Points, in no order, along strands that fork, close into loops and pass close to each other.
Points whose rows are less than 69.3 apart are linked; no others are. Some points are linked to none.
J_473: [  3  30   6  -4   3  19  47  22  -3  11  24  14 -10   5  25  19  16 -13
  28   3  -9  19  -7   7  12  27  14 -13  12  -2   6   6   2 -45   7]
J_293: [ 14 -29  -4  29   0 -10 -11  34 -10  29 -10  -3  -1  -6 -22  14   3  -4
 -14  -2   4  -5 -11 -10 -18 -10  -4  -4 -20   3   7  -9  -2  17  -1]
J_256: [ -3  13  -2  -7  -5 -12  -2  19  21  -6  15  -1  23  -6  18 -11   8  -4
   2  18   7   8  -3  27  10  33   7  -5   0   8 -20  13  23 -10   9]
J_824: [  7   7   4   3  -1  40  18  47   4  -4  33  14 -13 -16  -1  11   7  -2
   9  -5   2  51  -8 -15  -9  28  29 -35   8   1 -11 -12  14  13  -6]
J_752: [ -5   4  -5 -28  -4  -7  -9  -1  24  -9   6  -1  21   4  20 -29  -9 -11
  -5  18   9 -13  -2  23   5  13  -7  12   4   3 -11  15   3  -5   3]
J_608: [ -5 -27   0   1  12 -29 -29 -21  -5 -11   1 -10  11  -1  -4 -18 -11  -5
   8  -8 -14   6  -1   9  -4   2  24  -2 -10  16  -1 -21  25  -1 -10]
J_635: [  3   0   8   3   7   4  15  -3  11  19   6   8  -7   5  11  11  -9   5
 -12  -4  -3 -23  -5 -10  -3  -2 -22  28  11   0  -6  10 -11 -15   0]
J_586: [ -4 -39 -15  21  -9  12 -22  59  13   8 -13  12  25 -12 -34 -10   9  28
  -7   3   1  27   4  -5 -10   3  24 -18   6  13  -7   3  -7  38  -3]
J_685: [-11   2 -23   5  -8   3  -2  28  25   1  16  27  30 -17 -12 -19   2  10
   5   9  -2  22  15   4 -23  19   7 -34   8   8  -8   3 -11   7   2]
J_381: [ -5   1   0   9 -14  23  -6  19  14  -2  18  -1   3 -10 -24   4  10  13
 -21 -23   3  29   8 -10 -16 -10  13 -38  -7  -7  -3 -20   8  22  -7]
J_734: [-12  -5  14 -17   8 -13 -24 -61 -14 -33 -53   3  11  33  28 -19  -4   1
  19  25 -16 -58   2 -11   6  -4  -6  20   3   0  20  43 -15  10 -21]
J_949: [  4   2  -3  -7   9  -7  -9 -57 -16  -7 -40  -2   4  25   5  16 -12 -11
  11  -5 -16 -49   6 -14  -8 -11  -6  12   9 -15  31  -2 -23   4  -5]
J_601: [  4  20  -3  10  -3  -4   2  24   5   9   4  -5  20   7  13  11   1 -13
   7   0   7  -2 -22   7 -10   1  -4  -9 -14 -20  -7  -4 -11 -17  16]
J_218: [ -5  50   9   1 -12  29  42  13   4   2   6  19   4  14  29   2  19 -10
  23  11  -1   9  -2   7   8  27   2 -16  17   5  11  26 -22 -40  20]
J_170: [  2  15  13 -17   9  15  21  -7  -4   9  19  -2 -30 -11  -1   4 -26 -19
  -8 -16   3   7 -20 -24   6 -11  -7  25  12   2  -3  -3  -3 -15  -7]
J_774: [ 16  43  23  -3  -4 -13  -3 -35 -14  -9 -36   4  11  21  22  16   0  -8
   3  24 -13 -39   3  -8   1 -10 -11  28   4  -1  26  28 -21 -14   1]
J_270: [  8  -2 -17  19 -19   7  17  20   0  16   6   8  15  10 -17   7  19  30
  -6 -10  -6   5  16   2 -19   6  -9 -23  -2  -9  17  -1 -13  -1   7]
J_808: [ -2  11   4 -23  15 -18   7 -10  -6 -24  21  -5 -28 -13  11  13 -18  -4
   1   5   0   7   8   1   9 -11   7  10  -6   2 -14 -34  33 -10  -8]
J_584: [  8  16  -7   6  13  -1  22  -2 -17  -7 -16  -9 -39   3   8  11   4 -32
   9  -7  -6  16 -21  16  14  -1   0  17  -7   4  23 -26   0 -36   7]
J_687: [  4  21  -7  16 -22   3  21  15  19  28   9  25  26  -9   2   9  21   5
  11  17 -16   3   8   6  -8  33  -9 -22  13  10   9  28 -13 -19  23]
J_468: [  0  22  -6   7 -25  17  33  12  -9  10  19  15   1 -14   4  12  17   3
  20  -6   6  25   3   3   7  15  12 -19  10  -5   2   4  -7 -19  16]
J_998: [  9 -40 -20  -4   5  -2   7  36   3   5  14   1 -12 -23 -21 -18   7   5
 -10  -9  13  30  -6  -1   8  -4  12  -1 -10  10 -13 -18  18  16 -10]
J_553: [ 12  20  17  -4   1 -10 -15 -18   1  11 -10 -10  21  25   9  13 -22  -4
 -11   9   7 -31  -7  -9 -15 -16 -23  15   0  -8   6   6 -14   3   2]
J_87: [  5  31   7 -16   7   8  27  11 -12 -18  12  -2 -17   4  28  16  11 -14
  30   9   0  27  -3  19   9  15  22  -2  -4  -4   3  -7  25 -34   5]
J_781: [ -5  11   4  -5 -17  24  33 -17   6 -10  13  24 -11  -7   3   1   7   8
  -2 -11  -5  -3  11   2  -6  -3 -19  -4   6 -10   9  -4 -26 -10   7]
J_137: [ -6  25   3  -8  -2  23   8   6   5  -5  31  -3 -11  -7  14  -3  -4 -20
   9  -9   5  31  -6  -6 -14   4  12 -16  -9   0  -4 -22  -3 -11   1]
J_208: [  1 -13  13   2  -4  24  -5  36  19  18  18  -1   6   9 -30  19   5  29
 -20 -22   7   4  14 -10 -20   5 -11 -19  14  -6 -10   1  -8   9   0]
J_168: [ -5 -22  -3  17 -21   2   0   7 -11  17  10   8 -13 -27 -23   6   5   5
  -2 -16 -11  21  -4 -16   0  -5  15  -4   2   1  -6  -7  -1  12  -1]
J_542: [  1 -24   3  -4 -13  19  28 -13  10   7   2  20  -9   2  -8  -3   5  10
 -24 -29  -9  -3  -2   1  -3   2 -25   1  13  -9  23  16 -34   2   3]
J_210: [  1  43  21 -12  -6  10  19  -7  23 -17  12  -1 -11  -5  36   3   3  -4
  -1  16  -1   3   2   9   6  26  -6  17   6   8  -5  19   2 -23  -3]
J_418: [-16 -19   7   7  -4  20 -10  20  27  15  14   3  12 -10 -19 -10   0  20
 -21   0   8   2  13  -1  -5   7  -2  -9   3   4 -12   7   9  14   0]
J_530: [  0  18   9  -1  13 -47 -21 -32   7 -12 -10  -6  26  21  26   6   4   4
   2  13  -4 -38   0  28  -4   0  -6  11  -6   2   0  18   1 -17   7]
J_425: [ 16 -26 -12  -9   4   1   4  30  -2 -14  20  -9 -28 -10  -7   0  -9  -7
   0 -11  12  47  -7   8  -3  11  13   7   2  -7  -3 -23  25   5  -7]
J_672: [ -7  48  18   1 -17  14  21  -8  24  -8  22  22   4  -7  26   6  13   3
  13  19  -9   0  11   3   6  33  -6 -16  10   3   3  23  -9 -27  16]
J_424: [ 11 -23  15  13   6   2  -9  65  -7  23  19  -9  -7  -8 -31  21  14   6
   3 -19  25  25 -10 -25 -13  -8  11  -7   4  -6 -10  -2   4   4   0]
J_485: [  3   0   3   3   2  -9   9  -5  -3 -17  -8 -12  -4   7  19   7  18  -6
  -1  11  -1   0  -2  21  12  17  -3  27   0  -1   1  -6  22 -23   3]
J_118: [ 12  12   6  27  -1   1  -5  16  11  30   9  10  21   8   7  26  -5  17
  -1  17  -4 -29  22  -7 -15   3 -26 -28  -2   3   2  15  -9   0  17]
J_50: [  4  17  13   6  -3  -9  24 -28   1  -1  -7  12  -7   4  15  17   6   4
   6   8  -9 -35   0   2  -3  -1 -19  24   3  -9   7   3 -18 -25   7]
J_511: [ -1  -6  10   5   3  -5 -18   8  -9  13   4 -22  21  20 -17   4   5  18
  -7 -10  18   3   2  18   8 -14  -6  -3 -10  -8 -12  -4  19   7   1]
J_58: [  2 -41 -19  10  18 -19 -19  29 -17   3   4  -9  -7 -19 -21  -9   4  -5
  -9  -8  17  23 -19  -3  14 -18  12  10 -23   7 -26  -9  26  18   5]
J_342: [ -8 -13  -2 -22  19  -9 -10 -43 -12  -5 -20  -9 -21  -2   0 -22 -23  -9
  -3   8  -5 -32 -17 -18  12 -25 -17  41 -12  13  -5  13   1  12 -19]
J_301: [ -2 -26  -7  14   1  -8 -21   7 -10  12 -13 -29   0  14 -32  -4   5  19
 -17 -19  18   1  11   3   2 -27  -8  -9 -11  -8   6 -16   9  21  -2]
J_802: [ -7 -10   4 -26  -1  14 -12  48  16  -2  39   0  -2 -16 -17 -14  -2   9
   3 -12  22  31   2 -11  -1   4  27 -31   2  -1 -28 -11  20  15 -13]
J_720: [-14   4 -12  28  -8   8   2  26  15  11   5  14  38  -7  -3  13  30  21
  18  22  -7   1  12  15   0  26  16 -28  10  -2 -11   0   9  -2   9]
J_241: [ -8 -17 -23  17 -18  16   5  15  22   1   1  28   7 -19 -19 -20  13  10
 -10  -5 -19  26   9   6 -13  21  -2 -29   7  15   6  -3 -12  25   3]
J_158: [  5  30  15   0  -2 -11  16 -19  22  -1  -9  20  15  14  31  -9 -10  -9
  -8  32  -5 -33  -1 -10  -5   1 -41  22   7   6   8  46 -41  -1   7]
J_958: [  0  49  21 -31  19 -24  -6 -29 -15 -51 -32   1 -20   8  29  14  -6 -10
   3  17  -2 -17   2  -8   8  -5  -4  48  10   7   8   1   3 -29  -5]
J_548: [  9  20  -8  22 -13  30  33  27 -10  18   9   2  -9   6 -13  25  19   0
  -9 -27   5  27  -3 -12  -8  -8  -2 -37  -8  -9  12  -9 -19  -4   9]
J_831: [  2 -14 -11  17  18   5   9  78 -14  -3  19  10  -7 -11  -6  10   3  -4
  15   2   8  36 -15 -10  -3  14  29 -17   6  -1 -27  -2  18   7  -9]
J_490: [-18 -24 -30  13  -2  -4 -32  32  12  10 -10  18  33 -12 -28 -34   0  23
  -4  19   1  10  17   1  -7  -5  14 -30  -8  21 -17   1  -4  32  -3]
J_169: [  8   3  -1 -17 -13   8   6 -23 -11  -4  -2  -6  -8   3  -5  -2   1   2
  -6 -20  -7  11   4   6  10  -2   5  18  20  -2  18  -8  -6  -7   3]
J_252: [ -5   4  22 -11   2 -18 -10 -52  14 -30 -36   4   2  16  29 -11   9  -2
  10  23 -15 -51   2  -9   5  11  -8  37  14   6  19  48 -25  -9 -13]
J_677: [-14 -17  17 -12  16  -5 -40   0  23  27   4  -8  33   2 -16 -20 -24  -5
   0  15  22 -21 -10  -1  10  -7   0  14 -10   6 -25  16   4  15  11]
J_258: [  8 -12 -17  17  -3  13  21  64   5  19  17  11   3  -7   2   1  16   1
   3   8   4  31 -15  -2  -4  23  19 -13  13  10 -19  12  12  -1   5]
J_876: [ -5 -13 -10 -19   3 -14 -18 -59  -7  -5 -44 -15  13  30  14 -20  -5 -11
  12  11 -18 -36   0   5   7  -3   3   2   4   2  16  35 -16   7 -13]
J_828: [-10   4  -9   4   0 -28 -11 -21  20  -1  -5  -3  27  17  22 -22   3   6
   2  26  -3 -27   8  16   3  10 -18   1 -11  10 -11  25  -9  -5   5]
J_5: [ -4  -6  -6   5   6  -7  -5 -57  -2  -3 -15  -4   5  20  11  -4   4  11
  14  -2 -12 -41   5   3  -7 -10  -9  -9  -2 -10  20 -12 -10   0 -12]
J_638: [ 18 -48 -14  32 -12  -6 -18  17   4  34 -19   9  19  -5 -27   1   0   4
  -5  14   2 -20  -2  -8  -7   4  -6  -5 -12  -1   7   0   5  27   8]
J_883: [  7   6 -14   8 -21  16  20 -10 -10   6   5   5  -9   3 -16   8  22  32
  -3 -25 -10  12  28   1   2  -9   5 -24   4  -7  10 -13  -2   8  -3]
J_700: [-10 -35   2  14   1 -17 -37  17  23  33  -3   3  46   4 -16 -18 -15  -5
  -4  21  18 -31   1   4   9   0  -1  -7  -8   8 -23  26   8  11  23]
J_546: [  0 -24  -1   8  -3 -22 -15  -6  -8   0  11 -14 -16 -17 -18  -4  -2 -13
   6 -18  -6  21  -3  -6  -1 -10  22   4   6   0  -2 -26  14  -3   0]
J_205: [ -2  15   3 -11  13  -8  -4 -49 -15 -32 -43 -13 -13   9  17   2   1 -17
   1  21  -1 -33  -1   2  14 -12 -14  35   2 -10  13   8 -11   6 -13]
J_416: [ -9 -19 -16  23 -15   3   5   4  -1   8 -11  15  13 -13  -6  -6  28  21
   7  20 -17 -10  15  20   8  16   3 -15   2   4  -1   0  11   8  -2]
J_712: [  8 -15 -14  28 -13  22   8  62   0  22  -7   9  11  -3 -25   4  20  15
   1   2   2  31  -6 -14  -8   8  21 -16  15   1 -11   3  -9  20   0]
J_839: [-18 -14   6   3  -3  14 -20  20  16  17  14  -1   6 -12 -37  -5   2  21
 -24  -7  16  11  12 -26  -2 -18   4 -24 -17   8 -13  -7  10  33  -8]
J_261: [ 15   1 -11  19   7  10  12  12 -15  -3   2 -23 -28  -8 -10  24   4 -14
 -11 -23   6  36 -17   1  -9   0   0   4   8  -1  19 -19   1  -3   4]
J_555: [  3  17  -6 -14 -22  21  17 -19   0 -23  26  10 -25 -14  10   2  -2  -9
  -1  -8  -9  30   6   0   4   5  14  -9  -7   4   7 -22   4  10  -4]
J_784: [ 18  12  -5  31 -19   7  19   6   6  22   5  25  26  -1  -4  19  15  19
  10  13 -16 -14  21  14 -16   9 -20 -32  -5   0  26  10 -12  -8  15]
J_411: [  8  -6  -1 -30  -4   6  10   4  -7   1  28   3 -23 -18  -6  -9 -18 -12
 -10 -14   6  25 -15  -7   2 -16   5  16  -1  12  -4  -4  -6   2   6]
J_300: [  2  -1   9  -2  -2  -4  11 -55   4 -15 -32  13  -4  11  21  -3  -1  -5
  -1   9 -23 -39   2 -17 -11   1 -34  19   6   7  28  42 -33   2 -17]
J_417: [ 14  30   4   1  -1  -6  11 -30 -16  -1 -40   9 -20  15  20  13  -8 -25
  -6  12 -11 -31 -19 -18  -9 -13 -25  32  -1   2  37  12 -32 -13   1]
J_431: [ -7 -30 -21  24  -4 -23 -16 -12  -8   9 -20   7  22   4  -4 -10  11  22
   1  21 -14 -19  16  12   3  -4   9 -25 -20   1 -10  -2  19  12  -1]
J_703: [ -4  18  26 -15  12  -6   3   0  -4 -12  32  -7  -6  -7  14  20 -12   0
  13   4  -1  14  14   2  11  13  21  -1  17  -6 -16 -22  32 -21   4]
J_126: [-15 -41 -11  13  -2  -9 -22 -12   4  29 -16  -9  21   6 -16 -28 -10   4
  -6   2  -3 -19   9   3 -10   7  -4 -17  -5  11  12  24  -7  25  -2]
J_849: [  7  -1  12 -42  10  15 -11 -10  19 -28  21  -3  -7  -6  12 -16 -29 -10
  -5   6   9   2  -4   6   3   7   1  32  -1   6  -2 -15  33  12 -11]
J_940: [  3  18   9 -18   4  -4  -8   8  -1   0   7 -14  13   3  12   4  -9 -20
   5  -4   4  -1 -25   2  -4   5  10  14   0  -4 -18  -2   3 -19   9]
J_562: [  7   5   9 -16  33   1   2  38  -8 -15  22 -29 -16   3   5  23 -11  -5
   5 -10  19  16  -7   3  10   5   7  -6   4 -12 -30 -22  39 -10  -1]
J_970: [ -2  11  -9  20   1   6  28   9  -9 -11  -6   3 -17  -4  10  23  32  14
   4   2  -8   7  -1  21   7  11  -4   6  -8   1   8 -14  20 -11  -3]
J_938: [  4  30 -11   6  -6   4  12  12   1   0   5  -6   8   0   8   1  20  -9
   0   2   3  15  -6  16 -14  -2   9 -24 -15   0 -10 -21   1  -5   2]
J_21: [ 17  16  -1  24 -16  21  18  -2 -18  21   2   5 -12   5  -7  32  10  -6
   1  -9   4   1   1  -5  -4  -9 -19 -14  -8 -19  29  -5 -17  -1  14]
J_128: [-19   2  -3  11   5  -2 -24  20  17  -6  23  10  27  -4   5  -6   8  33
  -2   9   2   1  20  11   3   1  22 -30  -6  -4 -36  -8  26   1  -2]
J_991: [ -3 -21  -5   0 -22   1   1 -17   3  11 -20  -2  17  15  -2 -13   7   6
   8   7   8 -29   3  13  11  -5 -11   7   0 -18  -5   0  -9  12   4]
J_319: [  0  10   0 -19  -5  -1  31 -37 -16 -15 -11   7 -19   1  10  -1   1   1
  11 -15 -20   5   2  13  13  -2   3  25  24  -3  32  -5 -18 -28  -4]
J_469: [  0 -26  -5   0  33 -29 -25 -18 -24 -15 -15 -34 -13   7 -23  -1 -13  -9
  -3 -16   2  -9  -4  12  15 -20   0  12  -6   1  -5 -33  24   2  -4]
J_415: [  1   0  11  13 -24  18  13  14  -8  26  10   9  -1 -13 -17  21  10  10
  14 -12   1  16   3 -12  -3   6   7 -15  19 -14  -9   9  -9   0  10]
J_197: [  4  21   9 -30  -7  14  -2 -17  12 -31  18  -1  -8  -5  22  -2 -11  -9
  -2   8  -8  20   8  14   1  16   8   6  -5   5   9  -7  24   5 -10]
J_636: [ -3 -26  -5 -11  10 -13 -18  11   2   5  10  -9   4  -5 -10 -20  -8  -8
  -9  -2  14   7 -20  16   5  -3   1  13 -18  15 -28   0  21   2   1]
J_272: [-10  13  12 -22  -9  -8   8 -53  -5 -28  -9   8 -21  -4  25 -10   1   2
   2  10 -18 -16  21   1  21   1  -3  25   4   3  14   5   7  -6 -20]
J_262: [-12   2  -3  -3  -7   2   3 -38  11  -7  10   2  -3  -7   0 -13   2  13
   3 -10 -15 -14  15  -3  -4  -7  -7 -16   0  -4   7 -15 -20   2  -5]
J_177: [ -2 -26  14  -2  19   1 -17  63  -4   0  24 -12  -9  -6 -17  10   5  -2
  11 -17  20  27 -10 -15  -5   6  32 -14   4  -9 -30 -11  25   6  -9]
J_124: [ -3 -13  -3  -7 -27  10  -9 -33 -16   2 -10 -25 -15   0 -17  -7  -5  -1
  -9 -32   1  13  10  -1   4 -14  -3   2   4  -1  17  -3 -10  26  -5]
J_25: [-21 -12   6  -2   8 -13 -31  -5  16 -17  18  -5  27   7   0 -24  -9  19
  -2   4   9 -16  20  22  13  -4  17 -21 -18   0 -22 -16  26  -1  -1]
J_324: [ -7  33  32 -24  -8  -1   3 -26  13 -30   2   9  -6   2  36  -1  -1  -5
   8  23  -6 -20  -1   1   3  14   0  40  16   3  -7  19 -10 -27   2]
J_988: [ -9  14 -22  24  -8  23   7  47  10   9  15  32  24 -14 -14   3  21  27
  12   9  -7  23  13   1  -6  23  16 -40  19  -5  -9   2  -9   0  15]
J_516: [ 19  31  20   9 -15  10  24 -18 -17  20 -21  15  -7  10   9  25  -9 -24
  -3   6  -4  -8  -8 -17  -2 -10 -16  18  -2   1  36  17 -31 -27  15]
J_157: [ -2 -34 -14 -20  23   0  -9 -26  -8   2 -13 -20 -33 -10 -12 -21 -25 -14
  -9 -13   1  -1 -22 -10   6 -15 -11  25 -10  10   4   0   6  16 -21]
J_166: [ -9 -38 -25  14  10 -19 -29  19  -1  11 -20   4  17 -10 -23 -22  -1  13
  -3   7  -7  -4   1   4   5 -14  18 -16 -26  18 -19  -3  20  25  -6]
J_289: [ -1  19  -6 -26   8  -5   7 -47 -14 -25 -31   3 -29   5  14   3 -13  -8
   7 -16 -26 -15  -4  -7  -1  -3   1  37  22   0  33 -11 -18 -10 -11]
J_105: [  5 -28   8  32  -4  -8 -22  61  -2   7   1 -10  19   2 -26   4  26  19
  -3 -11  24  22  -3  -7 -16 -17  16 -25  -6 -11  -9 -13   4  19  -5]
J_326: [ -9 -39 -16  30   7 -25 -29  31 -23  13 -11  -9   3 -19 -36  -2   8   8
  -3 -13   6  19  -6 -12   6 -29  21 -15 -24   8 -16  -8  14  32 -10]
J_211: [ -2  -4   4 -10  18 -14 -12  -4  -4 -16  11 -17  10  18   3  -6  -9  14
 -10  -6  15  -5  15  22  17 -12   2   2  -9 -15 -30 -11  33  -5   5]
J_702: [ -3  11  -5  20 -14   6  26  -3  -3   5  -7   8   0  -5   2   9  25  11
  -7  17 -12   2  10  12  10  12 -12   0 -10   0  -4  10  -3  -2   1]
J_848: [ -5  -9  -3 -11  -1 -42 -25 -35  11   3 -30 -12  32  26  24 -24  -9 -13
   6  24  -8 -42  -9  12   3   4 -17   0  -1   6  10  44 -14   0   3]
J_836: [-20 -14  -3  10   0   5 -29  24  17  -3   6   7  21 -22 -13 -13   3  10
   5   6   2  17  11  -2   1  -6  35 -25 -14   2 -27 -28  18  17  -2]
J_6: [ -3  13   5 -26   3 -10 -19 -25  -3 -15  -3  -8  11   5  15 -20 -18 -18
  -7  10   2  -1 -11   7  13  -2   4  23  -8  -2 -15   2   6   1   1]
J_384: [ -4 -50 -14   0  14 -16 -16 -23  -1   5 -23 -15   2  11  -7 -19  -4  -6
  -6 -11 -11 -27  -2  10  -6  -4  -6   0 -10   6   3   9   6  13  -9]
J_982: [  1 -15  -6 -18   3  12   7 -48  -6 -12 -37  -4 -30   2   8 -10  -8 -11
  -8   0  -5 -28 -11 -11   6 -12 -18  41   1  -4  13   8 -24  15 -13]
J_618: [  0  10   1  12 -10  -1  14 -39  -7   8 -14  14  -5  -2  10   4  -4   0
   0   5 -27 -38  18 -11  -7  -6 -36  -8  -5  -1  31  25 -25   8 -10]
J_426: [ 17   9  -5  14  -6  19  25   4 -18  16 -10 -11 -34   6  -8  32  -1 -17
  -6 -15  10   7 -20  -4   8 -12 -13  14   8 -10  21  -8 -18  -7   9]
J_786: [ 10  34  12  -3  12 -32 -18 -32 -13   1 -25  -6  23  23  22  23 -10   2
   9   5  -3 -38  -3   9  -6 -12  -6  19   4 -12  12   4  -9 -18   8]
J_582: [  2  21  10  13  -1 -11  14 -22  -7 -10  -3  12 -12  -8  10  18  15 -11
  16   5 -12  -9 -10   1   0   3   6   4  -4 -12  12 -19 -10 -25  10]
J_850: [ -2 -43 -14 -12  28 -24 -27 -19 -24  -5 -14 -22 -24   1 -25 -26 -17 -11
  -1 -17   7   5 -11  -5  18 -28  14   7 -22  18   0 -19  16  18 -15]
J_954: [ -8  21  14 -31  13 -12 -10 -47  -9 -46 -24   0  -7  13  30  -9 -12  -5
  -3  12   0 -18   7   1  20  -9   0  46   0   4   9  13  10  -9 -15]
J_66: [  2  37   2   3  -5   6  19   1  30  13  11  18  20  11  25  -6  -3  -4
  -7  24   1 -21   3  -1 -10  15 -34  -1   3  -2  12  26 -29 -14  14]
J_789: [ -1  11   9 -14  -5  48  34  44   3   0  33   2 -25  -6   5   4  -1 -18
   5 -19   4  26  -7 -13  -4  29  17 -39   8  -3 -20   0  -4  -4   2]
J_40: [  0 -23 -15  20   1  -4 -13  60 -15 -10   0  -4  18  -3 -17  -2  23  23
   6   0   7  36   5   1  -6  -2  39 -27   1 -12 -20 -19  17  16 -11]
J_175: [ 11  23   3  18  16   7  22  -4 -19  -6 -25 -23 -42  -1  -2  37  -3 -31
   8  -3  13  13 -18  -6  18  -5  -4  19  16  -5  17 -14  -7 -23  15]
J_442: [  5  -2   3  11  -9   9  -6  -9 -13   2  -3 -16 -27 -13 -20  12  -3 -14
 -10 -37   0  23  -8  -8 -17 -16  -4  -4   8  -1  23 -21 -14  22  -5]
J_907: [  8 -15  -4  11   2  -9   6   0  -3  20  -1 -10  -2  -1 -12   7  -7   4
 -11  -6   0 -10  -7  -7 -15  -6 -21   2  -9  -2   4  -1  -7   8   6]
J_30: [  3  15   6 -24  21   2   7  -9 -15   1  -3 -10 -24  -1  -4   6 -27 -11
 -11 -12   7 -13 -15 -24   6 -34 -21  43   4  -3   1  -7 -12  -4  -4]
J_19: [  7  -1  10 -12  13  -6   0  30  -7 -12  33  -1  -2   1  21  14  -5   4
   9   9   4  28  10  15   8  16  13  -5   3  -3 -26 -14  51  -9  -7]
J_874: [  9   5  -2  16  12 -20  -5 -21 -22 -14 -20  -9 -12  -3  -3  13   6 -32
   5  -3  -7  -4 -14  14  -2  -9  -1   9  -7  -2  12 -26   4 -15  11]
J_791: [ -4 -26 -12  11  -2 -22 -26   5  21  34  -5  17  34   1 -14 -11 -10   5
  -2  20   1 -30  17   4  -3  11 -16 -12   6  16   1  26 -10  10  15]
J_470: [-14  -8   7 -23  16   6 -20 -13   5 -12  20 -22 -13  -1 -15 -14 -17  14
 -19 -16  20   0   8  -8  10 -25   2   6  -9   0 -11 -23  20  20 -13]
J_275: [ 10  11  -5 -21   6 -25 -12 -13 -34 -16 -11 -19  -7   2   5  -3 -18 -18
  -5 -12   8  10 -19  -2  11 -23  -1  15  -7  -1 -12  -9   6  -1  -2]
J_432: [ -7 -12   3   3  -6   8   5  -4  24   6  15   9   1  -4   1 -14  -5  26
 -16   1   5 -17  10   7   0   7 -15  12   9   0 -14  19  -4  -4   1]
J_840: [  7  22  12  16  -5 -13 -12 -16  13  21  -2  -6  36  13  19  15 -15   7
  -6  20   2 -38  21   8 -13   0 -23 -11  -5  -6  16  16 -10   2  10]
J_656: [  6  -8  -4  10 -11  17   8  27 -11 -15  24   5 -14 -20  -2  11  10 -10
  13  -4  -2  54  -6   4  -2  21  26 -11   9   1  12 -23  22   5  -6]
J_29: [  1 -40  -1   3  12  -8 -17 -17  -2  18 -26 -27   9  22 -19 -13  -8   7
  -3 -12  11 -33   7  -4   2 -26 -17  -2 -19  -9   8  -4   4  25   1]
J_82: [  6   7   3 -20 -10  12  11  -2  13  15  23   5  -1   0  -9 -21 -20  -5
 -17 -17   7  19 -12 -13 -11   2 -13  -1  12   5   0   8 -26   5   8]
J_421: [ -4 -28  -9  -5  -3  18 -29  60  17   5  19   9   9 -14 -35 -26   9  22
   4   1  17  36  17 -10  -8   5  30 -20   5   5 -19   1  14  24  -7]
J_952: [  2  14  -2 -12  24 -15  -4   7 -29  11  -9 -18 -13  -6 -16  12 -19 -24
  -3 -12  24   3 -18 -15   7 -31  -9  24  -3  -7 -15 -14  -9  -3   6]
J_99: [  1  11   2  -9  20  24  28  40  -9  -2  30  -9 -24   0  14  20   4  -9
  14 -13  13  19  -5  -8  -1  16   9 -16   7 -12 -28  -6  13 -11  -5]
J_420: [  0  34   4 -13  -6  22  12   0  23   8  16  18   7   1  13 -16 -19 -16
 -11   0  -2   8 -11  -7 -16  12 -17   2   8  15   5  22 -30 -15  14]
J_370: [  8  26   2 -27   0 -14  19 -24  -4 -34 -17   4 -33   2  28  -6  -2 -26
   8   9 -11   2  -8   9  -1   6   3  24 -10   4  15  -7   4 -31 -12]
J_63: [ -7   8   9 -23 -11  13   8 -52  13 -25   3  17  -6  -4  17 -12 -10   4
  -3  -8 -12  -2  12 -20   3  -8  -4  15  11  -2  10   4 -20  -1 -17]

A piece is two or more points that can be reached from each other along the links. Count, over all rows, the pieces, the separate loops (a circle has one, a figure eight two, a Y none), the forks (points with three links) and the tips (points with one).
pieces -> 6
loops -> 1
forks -> 16
tips -> 26

A fork is a point with three links, a tip a point with one. Leave the first point through the second and follow the links. Name the first fork or tip that comes.
J_836, J_128 -> J_677
J_808, J_703 -> J_58
J_998, J_425 -> J_808
J_700, J_791 -> J_836
J_158, J_66 -> J_6
